Each row is a point on a landscape with many valleys, with its height.
From any point a ball takes the steepest step (drop divided by distance) to one of its 2 nearest points. It stops when none of these is lower. Distance is the straight distance between rows; heights are no part of it.
zop: [132 130 134 158 139 118 150 128 146  68 136 138 150 186  74 197 140 110
 104 136 143 181 154 132 102  93 105 141 163 152 101  74 112 154 166 111
  98 166 128 122 106 115 116 163 169]  h=567
sav: [132 185 100 195 160 141 123 106 131 132 167 173 124  92  62  91 184 134
  77  90 143 103 118 132  64  99 164  63 124  71 147 142 159 141 106 152
 110 115 144 106 139 144  96 145 130]  h=488
Rokag: [ 99 185 101 193 165 129 116  64 119 128 103 161 109 133  93 148 162 158
  82 109 136 122 130 119 155  99  93  84 144  98 104 158 167 124 103 174
 174 139 152 140 136 136 126 157 120]  h=350
sif: [141 123 132  87 129 120 150 161 132  94 178  76 111 145 191  76  90 117
 209 173  77 120 135 110 141 135 165 155 156 124 140 103 144 116 116 119
 106 129 106 141 109 167 123  83 138]  h=621
Kof: [156 147  76  78  90 148 116 185 110 110 158  82 100 145 132 101  72 120
 194 173  82 115 127 159 187 169 179  66 110 126 115 136 116 131 136 132
 114 102 108 115 123 184 140 132 139]  h=318
pofes: [136 113  88  81  96 127 126 193 106 118 179  74 102 181 157 119 100 134
 166 153  76 114 118 130 134 155 171  88 108 159 136 119 110 116 158 117
 104 112 120 111  79 161 150 143 126]  h=349
tove: [154 134 130 121 113 116 160 144 157  67 130 161 161 142  80 201 128  64
 127 159 167 177 164  80  86 103 111 132 154 169 109 107 123 145 185  76
 119 172 132 100 114 125 110 176 155]  h=596
tizib: [109 184 102 140 201 144 126 104 141 137 124 137 128  96 128 113 185 169
  94  42 169 100 111 101 132 131 109  85 122  82  78 137 137 127  90 142
 163 102 169 131 124 119 132 116 121]  h=417
Pep: [117  85 165 127 160 113 114 136 148 169  77 122 145  83 150 122 143 136
 147  72 108 129  58 116 141 155  81 183 110 159 103  86 123 118 198 119
 163 174  69 153 108  90 152 174 159]  h=172
Bipap: [105 131 115 111 158 166 120 137 163 178 126 114 142 112 149  90 163 141
 175 155 110  79  98  73 161 147 140 104 113  80 139 194 124  98 112 129
 188  64 147 112 136 118 128 123 100]  h=99
zez: [135 122  94  90 120 146 108 165 150 120 169  96 128 145 101 140 115 146
 131 133 107  73 124 116 125 171 167  64 123 127 150 163  91 112 159  96
 123  85 145 102 109 140 146 148 110]  h=398
vafa: [118 176 137 104 164 164 129 115 167 151  93  98 110 114 153 134 170 172
 108 119 124 130 121  98 158 148  97 123 119  98  79 136 110 141  87 163
 172 134 173 121 160 103 149 103  93]  h=371
regu: [122 127 134 112 152 155 126 135 101 128 148  86 113 176 119 104 135 146
 103  91  98 114 123 138 146 129 119 141 118 165 118  90 112 131 119 100
 103 108 152 137 130 133 141 108 108]  h=648
samip: [164 128 127 128 117 132 111 116 179 141 174 142 112 160  98 140 122 123
 118 178  96 132 185 140 105 144 179 101 138  96 155 188 100 118 111 113
 112 141 176  99 163 144 116 133 101]  h=292
Dekov: [144 112 133 147 114  75 162 139 198  83 137 151 108 165  90 155 122 128
 131 166 138 191 184 175 104 117 138 143 160  74 113 102 126 143  99 144
  87 217 136 117 104 148 126 134 127]  h=458
Guvos: [126 197 103 195 167 151 121  83 145 160 140 175 110  83 135 134 195 135
  65  90 144 119 141 109 136 102 120  67 160  66 127 164 173 108  92 159
 178 138 161 121 123 136 141 163 139]  h=324
Gine: [113 101 138  91 142 126 122 140  90 147 122 104 135 149 154  81 142 124
 147 152  75  99 126 103 125 128 135 161 120 150 175 114 139 139 129 106
 134 107 121 141 113 135 111  81  86]  h=399
Dubi: [110  88  91 102 132 123 129 139 111 138 146 109 125 156 146  95 150 149
 149 178  82  95 128  94 105 118 169 130 106 135 170 171 120 139 145 123
 107  73 135 104 101 132 106  76  77]  h=366
fod: [ 80  85 162 129 145 104  97 147 156 164 114 109 154  88 122 119  96 140
 154  94 123 116 112 111 150 136  88 159 120 142 149  96 105 120 175 117
 171 155  72 134 107 107 125 182 129]  h=256
kap: [150  90 108  87 100 131 128 188  52 173 133  75  86 131 148  95 119 154
 135 119  97 109  89 126 131 147 134 130  95 159 101 103  96 136 116 132
 145 138 136 117 127 124 168 125  99]  h=215
kosak: [117 119 130 197 144  97 135 108 118  64 154 139 128 179 121 173 109 113
 117  87 124 197 129 145 121  99  64 138 159 190  77 108 131 121 161 123
 109 121  77 152 122 145 110 161 192]  h=782
sozur: [102 141 138 205 113 140 116  88 143 138  73 138 118  85 100 171 122 121
 130 188 166 168 131 114 138 104 103 128 118 108 163 171 131 112 115 156
 139 104 162 117 151 105 157 129 104]  h=133
pero: [122 134 109 199 110  68 129  86 139  87 125 142  99 103 106 183 106 121
 123 162 169 190 190 164 135  99 120 124 117 137 148 145 138 121  94 157
  95 144 133 128 165 164 118 114 128]  h=451
Kuzi: [123 148 157 119 130 170 139 150  81 113  82 126 122 127 169  81 103  94
 154  94 118 165 106 171 152 135  86 203 141 160 138  80 163 149 126 133
 122 179  86 177 118 113 129 101 141]  h=504
zokub: [124 123 153 120 122 108 156 164 146 133 136 130 158 130 206 111 137 130
 100 133 132 137 104 143  62 121  95 175 139 165 144  93 142  94 170 123
 139 198  82 171  47 119  97 163 159]  h=748
Suk: [121  73  68 101  87 132 112 166  91 137 150 107  84 177 159 100 113 167
 147 161  94 114 107 130 110 130 181 121  93 133 136 194 115 140 150 157
 128 115 122  79 103 132 127  99  69]  h=334
supit: [ 76 115 106 170 125 100 131 119  98  87 106 138 121  89  74 221 146 129
 149 117 152 115 118 188 106 174  97 144 141 139 125  89 130 128 135 174
  86  92 111 142 134  79 122  97 149]  h=384
lezo: [127 170 149 130 125 131 117  69 113 101 133 148 152 144 129 106  98 105
  95  95 166  85 147  95 149  90 159  67 122 108 154 153 186 132  68 116
 114  77 133 119 137 155  92 165 132]  h=94
gero: [106 101 134 156 116 124 132 132  97 104  88 148 124 148 132 187 139 142
 111 112 152 145 109 188  80 154 103 184 147 167 112  62 124 128 197 154
 100 147  95 162 100  74 128 119 172]  h=846
dok: [126  94 121 127 146 165 142 122 133 177 110 133  87  96 123 115 191 175
 115 128 145 133 108 149  95 120 137 130 116  97  70 172  88 136 125 173
 161 141 187  95 167  95 169  64  74]  h=109
vatuz: [137 142 149 119 124 115 175 162 177  94 145 128 152 116 206 113  77 120
 130 139 132 160  69 127  87 130  80 174 152 157 142 132 149  65 139 109
 120 204  77 173  65 146 117 146 174]  h=707
Geval: [147 126 148 149 117 102 147 120 131  69 154 141 162 162 138 173  70  73
  99  87 132 194 154 109 119 106  68 145 148 193  89 130 123 122 168  84
  98 113 104 132 135 150 124 155 167]  h=755
Dibe: [130 137 123 147 117 105 189 164 163  55 126 127 158  97 172 160 109 125
 117 148 162 161 104 154  60 132  65 164 158 182 128 128 138  83 165 109
 111 171  99 161  57 131 116 146 192]  h=663
bes: [157 123 170 112 160 149 122 128 157 147 113 117 143 137 122 137 173 132
 103  86  89 125  60  98 148 165  89 152 136 169  72  98  87 121 181  78
 137 112 132 136 116  91 162 160 145]  h=346
geraz: [124 136 114 139 157 133 113 118 135 106 181 102  98 177 100 106 122 152
 107 105 113 117 155 142 155 118 119 108 132 136 119 115 127 130  88 132
 108 125 156 128 141 162 112 134 102]  h=666
Mogot: [ 99 127 152 118 126 139  92 114 124 174  76 137 129 135 139 104 150 120
 142 176 117 112 123  90 158 113 103 165 121  92 174 163 141 138  96 123
 182 106 138 138 113 106 129  99  86]  h=138
boki: [101 131 112 198 126 124 136  88 153 109 120 162 133 108  16 220 126 119
 119 155 143 178 123 151 119 109 118  77 112  89 100 138 117 113 129 187
  90 149 125  96 190 116 153 143 159]  h=376
lar: [143  65  98 113  87 123  78 159 103 151 172 117  78 132 168  91 157 164
 147 188 105 114 120 161 124 125 169 135 104 134 146 193 126 140  87 155
 140 126 118  84 112 134 102  99  76]  h=304
gof: [163 156  76  76  91 169 114 139 128 106 136 106 105 142 145 108  87 104
 164 181 104 107 164 165 200 159 193  60 122 100 127 179 121 124  94 124
 127  84 134 131 162 192 117 113 146]  h=291
ketu: [110 144  81  78 136 163 120 166 126 146 112  96 138 115 136 104 126 140
 169 140  90  68  96  96 180 158 164  74 113 105 147 184 116 113 132 115
 156  67 117 114 130 129 138 113 109]  h=135
sonor: [100 192 100  91 172 155 145 127 154 165 109 133 115 117 173 122 183 171
  95  61 145 117 136  98 146 126  99  88  86  89  59 139 125 153  66 162
 181 132 169 129 135 122 140  77 140]  h=395
debaz: [162 154 142 128 100 130  98  85 172 133 145 154 130 141  86 161  83 101
 102 150 154 126 174  95 131 148 164 111 122 112 133 182 121  99 137 116
 117 117 164 103 184 141 126 164  99]  h=295
rav: [109  65 128  79 120 103 115 182  66 173 172  93 139 129 189  73 128 134
 168 130  77  90 116 141 126 125 155 126  99 156 153 102 125 126 139 130
 141 137  69 121  98 134 114 117 120]  h=660
Nepo: [145 116  94 131 142 143 145 110 124  76 181 125 186 131 137 155 109 153
 104  93 143 109 105 105  87 107 185  74 102 121 172 113 117 130 124  76
  42  64 141 123  89 151  99 125 157]  h=184
nusor: [164 130 159 109 148 145 111 143 144 116 156 108 137 164 112 149 136 131
  77  72 108 125 110 131 163 148  95 110 166 170  77 102  83 121 137  68
 119 107 136 123 119 107 149 175 144]  h=388
dif: [156  63 137 105  76  80 118 151  99 180 155 115  98 122 129  79 172 168
 115 139 150 102 122 180  80 122 138 153 137 144 126 121 135 163 131 156
 144 143 104 113 102 120 133 110  73]  h=570
Riz: [161  78 113  91  62 119  97 180  61 185 143 108  87  98 168  66 145 149
 151 159 123  99 108 156 150 128 135 143 109 122 118 137 144 147  70 166
 159 124  98 107 114 142 106 106  85]  h=266
Buda: [116 113 143  95 104 112 113 145  94 186  35 137 125  73 158  84 140 153
 158  92 130  93 106 154 143 142  93 185 134 129 117  97 157 159 155 142
 180 158  89 160 120 102 135 131 109]  h=479
mitub: [ 72 142 133 152 141 114 119 105  76  93  40 126 133 124 124 150 113 115
 138  94 135 157 125 151 162 127  67 173 127 143 137  96 152 154 129 138
 130 123 120 159 112 110 137  92 141]  h=428
fivof: [141 134 148 119 111  98 112 118 141  93 141 117 132 162  97 156  67 102
 115 130 125 144 164  89 127 135 116 152 151 158 148 124 128 129 154 102
 115 126 135 121 147 150 119 147 115]  h=716
Puzip: [167  63 135  94 104 110 146 166  44 195 110 107  78 123 161  97 130 144
 121 109 134 132  77 155  94 130 126 140 108 184 106  83  93 139 150 109
 147 134 153 137 128 128 175 117 146]  h=206
Meki: [155 140 105 135 118 185  93  82 147 146 129 151 101 130 168 148  90 118
 104 164 127 151 206 123 185 119 135 100 144 106 141 183 135  98  62 120
 140 151 183 116 185 150 129 153 133]  h=286
fufa: [144 154 116 162 143 175 109  98 169 152 172 151 125 109 113 128 142 123
  97 123 123 131 173 134 125 123 168  82 147  73 147 187 103  93  99 132
 112 116 189  90 178 124 127 135 108]  h=308
Lupa: [145 130 172  93 134 137 161 140 105 135 165 120 100 172 186  91 155  75
  97  75  81 167  57 163 144 127 113 157  98 181  97  86 101  99 142 102
 104 140 110 162 121 135 118  88 166]  h=594
Donus: [115  91 164 114 119 102 108 166 118 162 142 117 140 133 157 105 152 136
 112 121 130 113 123 139  86 128 106 155 135 164 148  69 121 125 172 122
 156 183  81 149  73 103 120 176 133]  h=777
sarad: [146 106 150  99 129 105 154 178 145 100 203  92 118 154 197 105 113 122
 174 167 100 118 134 112  96 133 145 158 158 137 133  90 134  98 135 103
 128 170 122 136  59 154 124 138 145]  h=661
pomik: [149 130 163 101 131 124 127 154 135  95 177  87 120 179 146 123  96 108
 134 135  92 139 145 120 129 139 125 159 159 164 144  91 131 117 138  99
 112 148 125 139 114 158 120 134 135]  h=693
rom: [148  72 143  85 102 111 142 175  59 200 154 111 128 118 209  61 140 122
 143 109 108 117  85 156  79 126 136 153 108 173 141  85 137 122 140 121
 140 155  84 153 101 140 127 111 143]  h=632
boda: [142 113 129 172  95  92  99 119 176 140 122 156 109  84  61 185 108 111
 136 193 169 164 165 117 108 128 131 123 110 138 154 177 114 104 148 122
 128 143 126 114 173 136 145 146 109]  h=73
netul: [149 152 130 135 148 154 152  83 137 119 176 138 196 129 116 127 122 132
  99 116 126  99 105  91  83  95 154 110 113 130 163  82 131 155 137  86
  55  58 164 109 113 128 104 132 129]  h=211
vako: [131  75 125 147 120  99 161 139 140 112 160 126  95 184  97 103 185 164
 108 145 129 150 155 200  86 102 149 136 130 106  96  96 108 165  92 170
  79 197 130 120 121 131 146  94 110]  h=519
bup: [ 96 141 139 186 110  75 130  86 103  71  93 114 129  91  88 176 102  98
 125 145 161 154 152 130 132 108  88 131 118 160 149 128 135 141 128 144
 112  92 128 122 155 142 125 109 135]  h=427
Somum: [123  76 119 121 149 154 163 137 124 165 109 145 102 133  58 112 178 171
 109 119 149 122 102 157  65 118 144 121 108 108  57 133  75 151 163 156
 125 138 172 101 162  89 186  73 113]  h=111
zifaf: [122 111 133 114 125  69 146 171 163 105 151 123 156 113 168 116  52 134
 151 142 142 133 162 114  88 124 112 167 149 157 172 126 150  96 152 108
 142 179  74 145  79 155  92 160 152]  h=217
Pevi: [153 166 144  78 118 163 113 102 109  86 114 128 186 106 133 128 100  92
 134  99 166  75 125 102 197 152 181  58 142  80 145 183 131 130  70 100
 133  75 120 129 165 125 134 124 143]  h=173
nofor: [134 123 165 122 168 124 121 119 147 125  47 110 134 114 136 144 144 154
 149  90 101 142  63  95 152 177  81 176 132 161  68  99 124 150 180 128
 145 142 115 145 136  85 169 146 134]  h=275
simu: [135 155 133 101  91 148 125 151 121 111 107 132 105 150 129 117  69  71
 167 171 122 152 167 108 219 119 128 155 146 114 167 142 150 142  63 128
 159 142 114 147 149 145  97 115 128]  h=526
ropeg: [ 90 117 117 191 128 118 121 105 136 105  91 143 118 100  43 217 136 145
 136 155 148 156 108 160 125 141 104 127 132 101 125 121 112 122 141 180
 106 127 128 128 160  83 154 114 117]  h=345
los: [ 64 151 113 182 161 109 113  68  87 107  62 143 118 145  94 167 135 150
 121 101 136 140 117 130 171 108  76 123 123 128  95 118 153 147 115 164
 154 122 136 146 130 116 133 131 128]  h=385
bagav: [128 166  87 176 151 173 112  73 144 159 146 169 115 112 165 135 141 138
  78 119 130 140 193 112 180  91 107  76 156  89 136 180 159 103  69 135
 166 160 174 119 154 149 141 174 155]  h=305
bodeb: [122 100 155  90 118 127 117 147  79 168  81 130 132 119 168  61 140 131
 143 122 117 108 121 150 119 132 110 195 135 148 159  91 162 160 140 126
 153 147  92 165 114 128 120  92  96]  h=439
lof: [107 111 145  79 114 134 106 162 109 200  74 144 131 102 159  90 156 141
 172 152 109  89 112 111 189 117 117 164 108  88 145 148 138 164  77 124
 210 142  88 140 114 100 110 106 103]  h=182
ziz: [163 146 112  89 107 120 118  87 139  89 151 109 148 159 142 121  95 108
 137 154 131  89 174 119 141 153 208  79 127 104 153 170 135 116 117 106
  88  65 150 129 157 178 105 123 131]  h=244
minoz: [156 123 155  93 124 154 131 164 147 117 174 121 133 168 135 157 170  90
  84 112 100 129 104 120 131 140 116 103 142 185 119 101  87 102 161  53
 111 111 142 125  79 124 112 165 144]  h=404
kef: [117  89 163 108 160 134 118 130 118 183  97 114 134 116 123  93 163 155
 146 115 101  87  81  96 129 153 109 171 111 149 110  93 111 135 175 102
 160 133 132 146 126 111 159 129 100]  h=194
lif: [135 160  90 164 141 121 152 124 169 120 184 155 158 139  61 103 152 138
  96 102 121 121 151 128  60  90 181  66 104  58 139 139 126 145  88 126
  64 126 155  90 143 141  96 133 141]  h=502
rakel: [128 121 135 136 116  93 149 174 154  65 130 136 146 108 116 179 115 101
 128 153 164 163 153 120  67 125  88 145 157 181 141 109 128 121 187  98
 139 183 104 133  78 129 108 164 171]  h=626
san: [150 120 136 105 100  57 121 170 174 112 167 127  93 132 148 124  59 125
 158 167 154 143 179 137  93 145 132 160 155 124 151 120 148 116 134 127
 153 183 101 131  84 155 100 169 121]  h=160
bak: [171  88 135  98  72  91 144 146  74 204 147 111 117 121 181  49 146 145
 132 102 155 106 112 192  65 124 116 158 155 167 111  83 168 153 156 149
 144 135 104 149  99 133 135 122 122]  h=601
Robiz: [133 124 113 168 114  65 151 107 168  78 134 158 115 142  52 199 102 116
 114 157 156 198 188 160 111 107 133 118 125 113 119 129 120 136 122 149
  86 185 131 115 154 156 127 133 145]  h=424
Koba: [144  81 137 127 106 121 118 134 114 139 148 116  91 151 113 101 174 166
 104 154 128 130 144 188  93 118 139 155 130 124 124 128 105 165 106 166
 113 154 139 117 130 117 138  85  66]  h=545
zifav: [128 173 125 175 213 148 122  81 136 118 132 169 160  79  90 103 185 170
 115  50 186 108  71 109  98 134 116  92 127  84  58 102 151 135 128 156
 141  78 160 127 122 107 132 153 139]  h=445
bavef: [167 145 110  98 101 155  94  86 146 129 136 129 104 160 150 133  91  99
 132 178 116 119 195 130 172 153 184  94 129 107 138 188 138 103  88 113
 125 105 161 132 182 170 107 133 124]  h=267
Mok: [147 180 118  98 126 174 115 125 147 125 125 121 165  81 185 153 122  98
 122 102 170  94 136  96 185 142 185  48 141  43 140 194 119 110  44 124
 161  83 138 122 148 125 139 115 184]  h=203
sivo: [147 110 137 131  98  67 100 150 179 129 139 144 102 126  88 164  90 126
 133 182 149 153 181 138  99 133 134 144 140 128 165 149 119 127 147 122
 142 171 112 122 125 146 107 158 103]  h=112
Zubor: [107 147 114 130  93 134 134 149  86 113  61 118 113 106 165 106 105 127
 139  92 144 142 119 203 119 161  73 188 143 164 124  86 177 135 157 169
 115 144  83 177 106 111 136  98 135]  h=459
verib: [107  99 147  81 125  73 102 157 141 134 148 115 147 126 158 110  41 114
 170 140 116 119 170 117 141 130 143 141 135 140 182 126 137 110 148 117
 157 156  59 134 129 154  73 163 149]  h=271
miti: [136 164 125 192 165 200 136  88 179 171 148 161 143  79 147 132 159 113
 110 117 144 165 175 104 136 107 154  97 175  62 128 166 136  89  98 157
 140 124 195  81 161 104 165 158 125]  h=325
fiv: [138 125 148 100 157 147 136 130  92 151 122 130 113 159 152 111 161 124
  83  56  89 141  76 155 158 126 114 147  98 188  83  90  98 114 149  74
  96 106 143 150 135 127 141 101 146]  h=625
Vab: [126 193 119 192 176 155 119  78 122 130 141 184 141  95  44 101 180 145
  97  92 164  97  76 130  76  97 135  78 133  82  96 109 171 154 139 165
 134 101 133 113 132 118 116 174 138]  h=471
rumo: [129  97 122  73  95 139 122 196  57 183 118 121 119  95 163  80 151 143
 182 169  94  80 110 137 196 122 151 133  96 102 123 149 129 158  64 144
 186 137  85 120 117 119  94 113 108]  h=225
puzam: [139 162 131 152 138 137 143 106 177 126 164 140 163 162  38 136 145 118
  97 142 129 132 149 118  83  93 144 105 124  76 134 120 108 156 128 131
  78 130 160  91 154 118 121 141 124]  h=517
Vas: [ 77 137 100 147  98 110 128 142  97 104  68 125 112  83 125 167 131 133
 141 102 140 110 132 200 107 181  78 161 145 155 133  99 153 125 161 175
 107  95 102 160 111  91 130  87 127]  h=420
diba: [139 178 125 124 165 149 110 111 152 127 149 134 141  74 161 142 140 129
  97  57 171 103 133  84 164 127 138  49 143  51 123 169 143 112  34 131
 171  98 142 122 138 135 118 131 156]  h=230
tugu: [121 100 161 135 137 132 114 123 123 140  96 116 123 141  87 144 156 159
 115 134 132 113 103 140 109 153 107 170 141 149  98  78 102 145 187 135
 147 150 131 148 125  78 165 134 111]  h=251
geto: [144 145 178 102 135 175 166 138  91 137 150 127 108 141 196  65 141  78
 156  93  95 170  64 165 143 127 119 188 114 171 123  82 133 129 124 121
 105 183  94 174 137 125 113  78 156]  h=552
misib: [126 125  94  70 131 141 130 195  86 167 122  79 115 113 146 104 128 165
 169 124  67  79  82  97 171 159 157  99  93 135 104 138 103 130 122 121
 159 119 106 103 135 118 145 138 100]  h=174
lusi: [128 178 129  92 106 155 164 119 106 106 136 133 147 188 127 106  92  65
 168 138 113 115 157 110 225 108 162 123 139 113 175 140 156 163  67 109
 137 101 126 153 131 127 108 104 146]  h=553
ludo: [117 134 117 167 153 109 144 110 150  98 137 140 142 198  37 158 162 148
 102 139 120 151 156 150  97  91 131 122 134  99 101  86 119 159 128 152
  84 173 126 124 133 124 122 142 147]  h=538
rufo: [123 175 120 149 174 190 132 102 191 167 131 124 120  99 182 143 185 151
 106 118 140 156 153  97 143 128 110 109 146  76 103 156 120 112  88 166
 170 129 189 109 147 103 155 114 113]  h=347
Ruk: [100 104 127  82 142 122 121 173  88 149 152  96 152 128 161  80 112 110
 197 153  55  82 133 133 187 127 171 114 127 145 172 117 129 136 139 118
 157 134  62 132 133 138  84 129 137]  h=685
Zona: [124 114 149 109 114 119 116 120 106 141  17 121 103  97 155 144 145 176
 139 106 147 112  97 151 142 165  94 173 144 123  74  84 138 165 141 167
 163 154 127 162 146  88 159 113 109]  h=525
fim: [145 134 140 141  96  78 135 108 127  75 144 138 161 121  91 172  70  70
 112 125 153 152 166  75 104 128  99 142 113 187 108 138 122 133 176  95
  99 108 117 102 152 145 138 141 132]  h=734
fide: [138 114 110  81 120 146 135 175 137 115 176  98 139 166 137 156 135 120
 124 133  90 102 118 112 120 150 159  78 124 173 151 121 104 110 171  64
  99  97 130 116  72 152 131 147 136]  h=377
relon: [113 115 147 154 167 123 157  86  92 124 125 133 143 175 150 123 170 150
 106 112 114 143 126 144  92  88 120 194 116 164 107  55 131 148 161 113
  86 132 149 163 121 141 109  86 143]  h=278
zib: [121 149 127  85 131 159 165 153  99 104 141 106 135 166 169  75 117  80
 201 164  79 123 141 110 185 125 161 153 146 138 178 108 158 154  97 115
 122 123 110 155 113 138 106  73 129]  h=583
Kuvo: [119 149 121 142 173 144 146  85 107 142 148 143 167 158 123 119 167 146
  92  93 108 120 107 114  96  88 128 143  93 162 124  72 128 148 151  87
  64  81 168 135 114 135 109 105 129]  h=239
nuna: [ 77  81 156 103 132  90  88 133 163 156 134 119 150 107 120 131  57 115
 171 129 132 114 151  95 175 126 124 136 116 122 170 133 104 104 153 111
 167 132  78 115 157 132  99 174 124]  h=307
Fite: [111 139 130 169 128  84 150 122 115  68 103 108 155 103 128 152  84 112
 131 139 138 167 138 120  92 122  86 186 142 168 166 102 144 133 157 131
  99 121 116 146 118 140 112 103 147]  h=383
mibek: [124 155 128 107 160 156 124 108  85 106 130 129 175 139 123  98 116 116
 121  59 141  85 113 112 170 111 145  58 122 108 163 138 164 138  62  86
 108  65 135 138 116 139 110 122 141]  h=132
kilik: [155 124  76 109 116 114 142 108 139  58 158 106 170 142 146 131  85 145
 134 131 145 100 147 121 106 138 216  70 114  98 162 154 115 126 135  98
  58  66 148 123 105 179 118 115 151]  h=214
lanan: [137 152 119 183 106 103 131  71 157 109 139 179 127 113  52 192  99 100
  91 147 164 178 174 132 118 102 141  91  86 122 103 167 118 116 130 145
  85 154 144  89 193 143 147 153 132]  h=400
Sadu: [165 147 137 159 113 162 116  98 190 157 149 165 146 106  92 134  99 103
 132 163 173 127 132  68 129 149 171 115 118  93 130 197 132  63 143 133
 150  98 161 105 181 128 145 197 100]  h=274
vugi: [141  81 105 122 118 156 117 163 131 175 156 126  80 106 116 115 181 169
  98 145 110 137 114 158  95 133 153 111 120 107  99 196  70 128 109 163
 142 172 157  67 150  94 172  95  74]  h=143
valut: [134 125 130 211 108 149 119  94 160 148  97 166 126  80  83 169 118 105
 133 203 160 196 162 127  97  91 144 112 119 111 157 180 131 111 122 155
  92 132 150  93 181 117 163 140 123]  h=107
lav: [108 130 130 175 153 105 165  99 104  90 112 136 165 142 159 157 124 143
 114 130 127 172 119 137  78  99 105 223 140 143 131  59 138 136 176 135
  90 141 122 163  97 120 104 101 156]  h=329
Gadin: [130 111 122 162 142  85 157 123 186  97 192 135  96 186  97 107 153 155
 130 146 109 158 178 163 111 104 148 123 134  87 109 118 116 147  78 147
  80 193 156 118 127 159 121 120 112]  h=491
futer: [153 157 144  85 103 143 108  98 137 120 105 140 170 124 117 129  83  80
 145 122 140  85 125  57 189 163 164  99 140 115 141 181 148 111 125  98
 136  78 117 125 179 134 133 161 106]  h=208
Pur: [115 127 123  92 169 164 134 140 138 167 109 111 135 115 126  86 157 157
 150 116 114  83  82  76 130 164 124 132 101 121 108 143 111 120 139 113
 151  83 168 123 131 115 158 104  76]  h=142
Sevo: [135 179 141 178 122 144 114  67 145 127 148 186 119 104 125 112 126 109
  67 112 177 101 163 111 110  83 184  68 121  89 150 173 174 118  88 143
 115 111 143  96 152 155  91 188 133]  h=129
ripat: [158 155 138 105 129 154 109 111 192 147 127 126 155 106 133 131 110 121
 154 139 148  92 117  51 174 175 160  97 138  89 120 198 135  75 119 123
 174  82 140 118 185 139 134 175 107]  h=243
gefa: [ 89 158 159 157 110 130 126  91 132 149  58 140 129 120 117 131 105  84
 126 174 148 144 115  76 156  94  93 143 101 106 180 158 145 134 105 134
 158  78 157 118 118 105 147 128 116]  h=92
Kuva: [102 105 137 174 144 122 126 114  92  74 112 144 119 159 156 180 122 123
 111  86 121 182  96 189 111 135  66 171 135 183  84  88 120 105 175 146
 104 133  75 165 107 100 105 119 212]  h=816
Fut: [ 82 146 136 152 110  97 122 127 104 110  34 121 132  61 113 152 131  93
 156 132 143 133 115 139 159 147  61 151 120 130 165 132 147 147 123 136
 154  98 117 149 109 107 150  84 139]  h=465
zudo: [137  63 139 110 132 138 158 141  91 176 100 128  92 133 108 119 160 170
 108 115 145 118  90 149  77 123 135 131 109 173  77  96  72 148 184 106
 132 128 180 122 139 100 185 102 134]  h=156
nug: [108 156 131 132  95 114 115 148 114 117  59 121 113 101 117 144  88  90
 143 147 139 156 145 120 195 122  78 159 131 128 178 151 140 140  84 126
 169 130 111 146 139 129 127 105 123]  h=498
tinet: [ 98  89 123 161 121 126 124 126 130 127  74 156 131 111  59 188 147 154
 151 141 154 127  88 151  96 165 109 169 131 111 106  82 117 135 193 172
 123 132 113 146 126  61 157 122 118]  h=303

Call two points neighbours if one is among the 2 nearest of the other. Go from one point of each pair to the other, from neighbour to neighbour, staying as low as possible. Name the highest point that can't be avoided.
Pevi / samip => debaz
Pep / gefa => nuna
lezo / Pep => Donus
Nepo / gefa => minoz
dok / Bipap => kap
gefa / boda => sozur

For each start below, name the point where the ball stops.
puzam => samip
kosak => Nepo
Buda => gefa
geto => Bipap
lanan => Bipap

For each start below, name every point that the ball comes to, in order.
regu => fiv Lupa geto Kuzi Zubor Vas supit ropeg tinet tugu kef Pur Bipap
lusi => simu nug Fut mitub los Rokag Guvos bagav Meki bavef ziz kilik Nepo
zokub => vatuz Dibe rakel tove zop ludo puzam lif sav Vab zifav tizib sonor vafa rufo miti fufa samip
Kuva => kosak Geval fim fivof pomik sarad sif zib lusi simu nug Fut mitub los Rokag Guvos bagav Meki bavef ziz kilik Nepo
